Each row is a point on a tangle of strands that fork, close into loops and nearly touch. The rows are in no order.
(in the rows, 128 means zero)
Points whose rows are less than 143 apart are linked; no others are. Some points are linked to none.
lunef: [110  94 120  68 128 146 154 120 129 160  40 150 143 167 169 112 130 127
 182 112 123 159 129 132 126 129 153 123 121 165 136 135]
foru: [111 121 125 104 136 118 132 112 137 137 118 132 141 117 143 153 136 141
 116 141 143 119 168 107 135 124 145 106 132 123 161 112]
gek: [112 130 128 122 139 121 109 130 133 141 103 141 145 178 107  37 126 122
 154  72 131 143 133 137  73 114 186 158 114 138 142 109]
sozut: [102 112 129 130 122 161  62 166 105 178 185 165 124 115 155 125  88 102
  89 137 121  70 128 143 122 111 121 161 138 171 125 165]
nalo: [178 189 143 132 137 180 141 114 121 112 160 143 152 104 110 177 162  98
 112 134  73 126  87  91 107 116  97 105 110 118 103 167]
saz: [152 117 113 179  96 131  74  73 153 153 128 106 104 101 116 156 143 136
 125 106 105 117 109 170  81 173 154 201 138 107 153 125]
duz: [136 121 135 118  98 157 160  89 161 120  94  97 123 108 170 242 148 112
 169 157 109 162 130 126 155 135 146 141 154 124 159 159]
budek: [149 113 140 108  57 153 198  69 132 136  92 143 159 112 127 148 156 173
 149 117 180 141 170 112 134 153 138  65 163  94 156 147]
bava: [151 171 161  92  78 132 141  34 175  99  95 145 111 105 126 182 164 124
 135 145 110 167 157 141  89 164 125 108 161 110 176 161]
bizal: [126  97  76 163 140 122 106 127 132  82 152 116 121 182 121  51  82 155
 182 122  73 120 137 166  71 138 140 121 143 139  77 116]
tuti: [104 156 193 109 108 122 135  63 157  83 113 141  92 117 118 168 151 135
 103 151 114 161 168 127 103 148 140 109 176 100 180 156]
Bamin: [138 136 123 151 110 152 159 111 146 120 139 127 148 149 111 102 136 151
 132 116  79 124  79 150 100 130 142 101 124  98  69 147]
gevu: [184 129  61 105 119 147 118  72 129 125  67 138 165  99 175 173 141 132
 179 135 118 144 173 103 121 142 107 106 107 156 156  92]
mogiz: [ 74 140 190 135 140 128 115 154 128  91 161 128 104 133 128 147  98 126
  97 183 103 121 138 129 139 104 134 127 171 119 147 164]
varib: [172 118 120 122 138 140 145 174 106 150 122 115 179 141 113 116 152 107
 142  77 149 121 112  83 142 112 142 131  82 112 121 107]
Lek: [122 130 116 110 166  79 168 134 129  80 101  79 154 145  97  97 125 143
 157 139 142 169 152  96 136 111 133 114 111  97 124  83]
livi: [138  68 127 172 117 168  89 178  90 115 173 108 138 162 121  76  77 120
 138 129 131  92 123 152  96 126 122 142 158 145  90 165]
dol: [135 114  70 119 159 102 119 175 125 188 151 141 138 152 159 110 120 143
 154  89 156  93 175 115 164 109 160 107  65 144 127  50]
litem: [ 97 153 177 182 154  96 115 154 109 100 166 127  96 150  79  65 127 164
  80 135 159  84 122 139 106 112 132 125 166  93 132 130]
Naf: [163 149 127 102  89 155 131  72 125 161 137 170 127  55 160 190 160 114
  90 133 159 126 147 118 134 159 105 120 135 162 157 158]
Vuk: [131  79 125 193 149 137 100 151  92 123 162 105 139 150 120 121 102 169
 143 121 153  81 182  78  94 128 172 131 164 111 173  89]
Pim: [111 156 125 160 133 142 152 128 169 161 166 133 119 142 135 194 138 175
 138 135 101  72 120 136 145  88 182  87 121  75 113 111]
Basa: [118 122  94 151 111  71  96  84 180 137  98  84 105 117 115 111 132 130
 135 107 125 152 124 186 103 168 157 190 128 113 145  85]
raz: [118 142 100 119 138 126  83 116 162 138  99 137 114  78 172 175 124  93
 144 156 110 150 111 150 170 115 102 163 123 179 140 120]
Soger: [116  92  72 140 151 146  91 164 107 119 164 138 133 167 148  77  66 123
 162 140  92  99 141 159 107 126 115 119 130 168  80 118]
Ratoz: [163 123  99 110 135 123 132 167 103 162 124 155 164 157 110  71 148 146
 131  59 164 107 167  73 131 125 165 101  76 124 140  74]
salis: [102  97  79 125 156 112 119 208 106 137 164 150 132 187 123  47  69 124
 148 125 131  98 158 155 123 111 125  97 127 170  80  91]
vas: [128  99 117 151 141  87 170 153 114  93 124  64 144 127  93 104 119 141
 118 126 161 140 134 110 161 130 114 125 123  91 113  95]
Veza: [130 110 103 123  79 142 216 120 136 134 107 131 145 134 122 101 154 152
 129 120 106 149  77 153 146 151 117  85 116 115  57 144]
Mub: [141 183 132  99 115 139 104  82 140 144 162 196  99  54 157 187 150  97
  70 158 113 129 129 138 151 141  79 114 118 179 128 159]
Dakop: [159 162 169 103 124 168 153 107 108  90 134 154 157 120 120 150 158 105
 120 139  89 146 118  76  94 117 109  88 135 122 135 189]
Vip: [127 121 136 167 139 132  91 136 145 116 115  65 109 106 140 211 118  96
 152 149 127 143 125 138 154 123 139 216 152 122 180 123]
Pup: [110 136  76 105 190  97 121 190 124 152 145 137 136 184 131  72  95 121
 186 112 131 118 167 136 138 102 159 115  89 163 107  60]
Dituk: [114  73 112  88 150 116 145 196 112 100  80  99 144 179 121  71  74 107
 184 137 145 176 122 141 136 111 123 144 140 166  93 124]
zez: [100  86 152  90 131 149 118 187 111 193 123 169 154 175 155 107 119 112
 153  96 141  94 133 107 121  86 173 115 133 151 142 135]
vun: [115 202 191 131 135 126 107 134 139 126 162 152  55  85  97 165 153  56
  68 136 144 161  82 143 172 134 102 192 126 152 145 139]
bes: [136  83 118 137 142 143 110 134  99 141 139 118 155 119 158 159 114 147
 135 121 158  94 194  60 112 131 154 124 138 132 189 100]
vef: [140 102 156 170 115 127 105  99  98  86 184  88  79  90 149 134 108 154
  93 154 112 106  95 140 111 167  65 138 157 113 109 193]
suk: [133  90 169 149 100 155 132 123  85 103 187 130  97  95 153 115 117 153
  85 145 121  96  94 119 108 154  78  98 173 131 114 212]
sivag: [148  96 111 128 128 140 147 100  98  83 120 137 160 141 143  99 111 166
 149 145  96 124 155  96  84 138 113  59 135 125 120 132]
fim: [144 140  70 135 126  86 118  85 167 113  99 104 131 125 123 125 139 136
 149 119 100 146 129 160 106 156 137 141 105 114 119  77]
lib: [128 188 162 110 169 124  81 142 132  97  95 144 130 122 101 116 142  72
 123 134 118 157 113  98 112  92 111 174 123 147 173 134]
tes: [113 139 132 138 135 123 182 154 145 147 127 145 139 172 116 143 150 161
 156 108 136  83 130 103 155  66 181  57 116  72 115  98]
til: [175 139  57 123 107 137 133  64 148 111  80 132 155 125 153 145 137 148
 180 120  85 148 156 144  96 165 128 106 110 125 126  90]
Tof: [106  71 149  77 123 129 153 151 126 191  71 149 147 178 170 124 149 136
 179  98 162 123 156 106 148  99 185 111 111 138 160 126]
bosek: [ 78 121 119  91 153 122  79 155 144 155  88 138  99 133 194 166 103  84
 182 166 112 134 128 152 185  88 135 171 123 190 145 128]
zud: [112 156 129 121 114 131  82  85 173 114 104 147 100  86 150 170 140  90
 131 150  83 158  99 165 129 135 113 166 148 157 148 148]
sol: [141 114 108 157 142  98 154 185 110 103 148  52 144 120  91 101  98 113
 100 134 172 135 109 145 181 134  83 150 112 108  77 105]
fipum: [122 117 146 137 132 139 131 124 142  78 125  74 124 113 149 225 111 113
 156 176  92 153 126 121 157 125 130 153 157 116 156 154]
viro: [ 38 127 153 121 118  75 162 150 152 133 142 133  80 128 112 107 113 146
  75 158 169 126 110 179 192 109 140 112 151 121 101 132]
dadon: [132 161 130 106 127 130 176 132 155 196 113 150 136 166 126 113 180 146
 157  83 134 104 127 132 152 104 182  90  63  86 102  99]
tipiz: [123 114 143 141 101  98 135  78 128 139 108 112 109  80 121 121 158 142
  63 105 192 152 136 135 129 182 114 162 144 121 162 129]
Pife: [143 108 116 197  95 160 152 121 147 126 150 109 138 162 100 120 132 185
 147  98 103  95  84 144 101 129 175 116 138  73  86 128]
godu: [ 98 122 117 152 123 148 133 136 160 175 175 115 107 126 150 205 118 155
 129 151 105  79 116 158 173 111 165 129 127 107 107 124]
kozu: [147  69 126 194 123 147 111 161  80 111 167 102 144 148 112  91  97 157
 127 108 150  88 135 108 102 145 128 129 150 112 124 130]
Dipi: [152 164 157 166 146 153 133 142 110 186 179 126 118 110  85 164 163 135
  85 106 153  96 102 117 141 136 134 165 113  89 138 124]
tifil: [ 88 148 191 158 134 139 100 157 122  99 177 142  97 153 116  82  96 147
 101 158 108  88 115 153  98 100 134 129 172 116 119 169]
gup: [147  83  79 172 151 117 117 154 132  96 136  58 146 172 110 103  90 141
 195 105 138 151 155 131 111 134 166 164 131 118 132  76]
nipu: [148 131  94 147 123 106 137 154 120 150 166  99 130 105  92 109 122 128
  72 112 167 127  81 159 171 146  92 155  75 120  66 108]
Zek: [133 125 152 101 110 121 128  80 122 130  69 144 139 100 110  92 175 106
  83  90 177 176 124 119 112 158 120 161 138 153 172 142]
kisi: [105 115 130 144 103 167 105 161 124 178 195 152 111 120 155 162 103 141
 102 150 107  65 100 149 131 114 135 130 142 146  95 167]
ziti: [174 110  94 119 104 142 145  65 124  81  89 133 166 149 139  89 133 165
 170 119  86 146 156 113  63 162 128  79 123 123 119 125]
did: [ 99  92 135 106 130 158  73 174  99 169 148 182 150 147 157  90  85  90
 120 124 127  87 144 110  98 106 140 139 144 183 138 153]
Naven: [ 59 135 162  76 154 117 115 174 154 124 111 131 100 155 174 173  94  95
 165 181 102 141 138 135 185  75 152 152 131 153 158 140]
volu: [131 123  95  84  95 141 191 111 127 154  41 141 140 153 153 107 148 133
 164 106 111 180  97 159 135 154 125  96 101 141  89 128]
Totet: [141 135 133 177 115 157  85 120 124 182 165 120 116 122 113 140 136 143
 107  96 131  92 101 155 100 146 158 202 125 110 136 125]
Zakud: [137 166 150 124 164 103 100 137 113  96 128 130 140 126  92  67 124  97
  84 129 131 140 112 116 101 122  87 143 114 139 126 135]
Gulu: [182 165 126  92 106 120 142  73 134 111  57 143 163 109 100  96 181 105
 125  88 146 178 120 105 103 147 110 126 103 126 150 120]
Bibul: [158 176  97 136 144 113 124 144 117 155 187 132 137  99  86 117 135 128
  62 113 128 102  93 130 142 125  80 124  53 115  62 105]
Morug: [116 150 112  83 187  95 154 148 134  90  86 102 147 154 129 141 119 122
 177 166  98 166 151 103 150  94 120 104 103 127 118  94]
fila: [163 142 134 100  92 146 151  80 119 159 115 154 153  83 141 186 159 139
 114 117 179 130 176  96 137 151 120  94 133 122 176 145]
teze: [ 63 138 177 133 103  84 149 114 163 103 135 112  72 126  94 102 122 134
  79 152 137 156  98 185 149 142 135 146 166 104 113 160]
Dedo: [140 159 128  90  88 136 136  53 179 106  68 137 111  92 148 198 156 104
 159 148  92 190 114 154 127 150 111 127 147 140 146 156]
Bidot: [ 60 115 183  86 128 124 122 169 136 115 140 138  99 126 157 166  91 103
 106 172 128 138 145 126 179  99 132 145 162 153 169 159]
doki: [102 133 167 162 109  95 142  98 144 126 145 100  63  97  98 154 147 138
  67 131 162 142 121 155 148 178 123 182 161  96 153 140]
mero: [127 199 168 108 139 136 119 112 133 134 189 171  82  74 106 178 154  89
  48 142 132 127 118 117 154 141  90 125 108 143 116 146]
fita: [191 131 105 100 121 137 115  83 125 121  42 140 171 100 139 132 165 108
 165  99 158 172 151  81 119 127 121 125 102 151 180  99]
vorig: [195 182 103 149 159 157 103 140 104 125 161 137 161  92  99 146 141  94
 110 125 102 115  87 101 116 114  81 137  78 127  98 122]
tulo: [150 111 130 114  44 164 215  92 125 147 107 154 151 120 132 127 168 163
 128 118 154 146 112 130 136 155 125  63 156 118 103 167]
nolip: [124 149 143 188 139  91 129 131 113 119 158 145 116 135  80  69 149 186
  80 113 172  83 128 113 106 123 142  95 134  83 130 102]
robu: [159 160 148 181 143 116 105  91 119  85 175  98  87  87 109 174 146 140
  92 155  93 117 116 125 105 171  68 151 140  86 132 153]
kepum: [149 125 134 128 139  96  90 125  84  72 121 112 128 108 123  40 108  98
  94 134 143 150 106 127  99 147  45 141 128 161 111 159]
neti: [160 113 126 185 145 146 124 175  93 174 177  78 137 113 102 193 139 147
 106 110 172  80 135  86 154 128 129 158 111  79 148  89]
mager: [127  84 147 112 104 132 148 107  95  94 132 146 136 113 146  91 118 155
 102 147 130 121 126 106 105 142  84  69 164 135 117 180]
rure: [108 188 188 116 146 126  77 149 137 108 113 151  82 100 108 134 142  50
  95 135 141 175 103 136 161 108  98 199 141 159 178 139]
bur: [ 69 150 133 106 159  69 136 162 132 143 160 151 113 120 117  90 106 139
  63 152 157 100 143 144 170  95 109  89 121 131 106 103]
Kar: [158 150 139  99 145 139 156 189 123 200 141 152 164 156 121 119 170 100
 147  79 125 103 100 106 156  83 149 102  58 111  95 115]
mutez: [128  63  95 168 137 110 117 112 136  58 123  73 140 166 129  98  83 154
 191 146  92 144 150 137  78 145 140 135 161 122 115 112]
Vute: [ 97 142  85  73 192 103 150 160 126 135  82 134 128 162 174 150  99 116
 192 164  95 154 151 122 154  96 111  91  94 161 102  90]
zum: [ 89  78 113  75 144 125 141 161 114 138  52 143 137 193 155  71  91 111
 188 122 133 172 129 139 117 114 150 142 132 178 117 131]

A piece is two or more points that can be reached from each other along the links. Count, over all rows, the pieces, the separate loops (a circle has one, a figure eight two, a Y none), the forks (points with three links) and the tips (points with one).
pieces | 4
loops | 1
forks | 6
tips | 12

A tip is a point with one link. Name the tips that can be reached along the links from each point below, in the order of the rows.
sozut | Dituk, Pife, gup, kepum
Gulu | robu, neti, bur
Morug | Dakop, Vute
Bidot | tuti, Vip, nolip
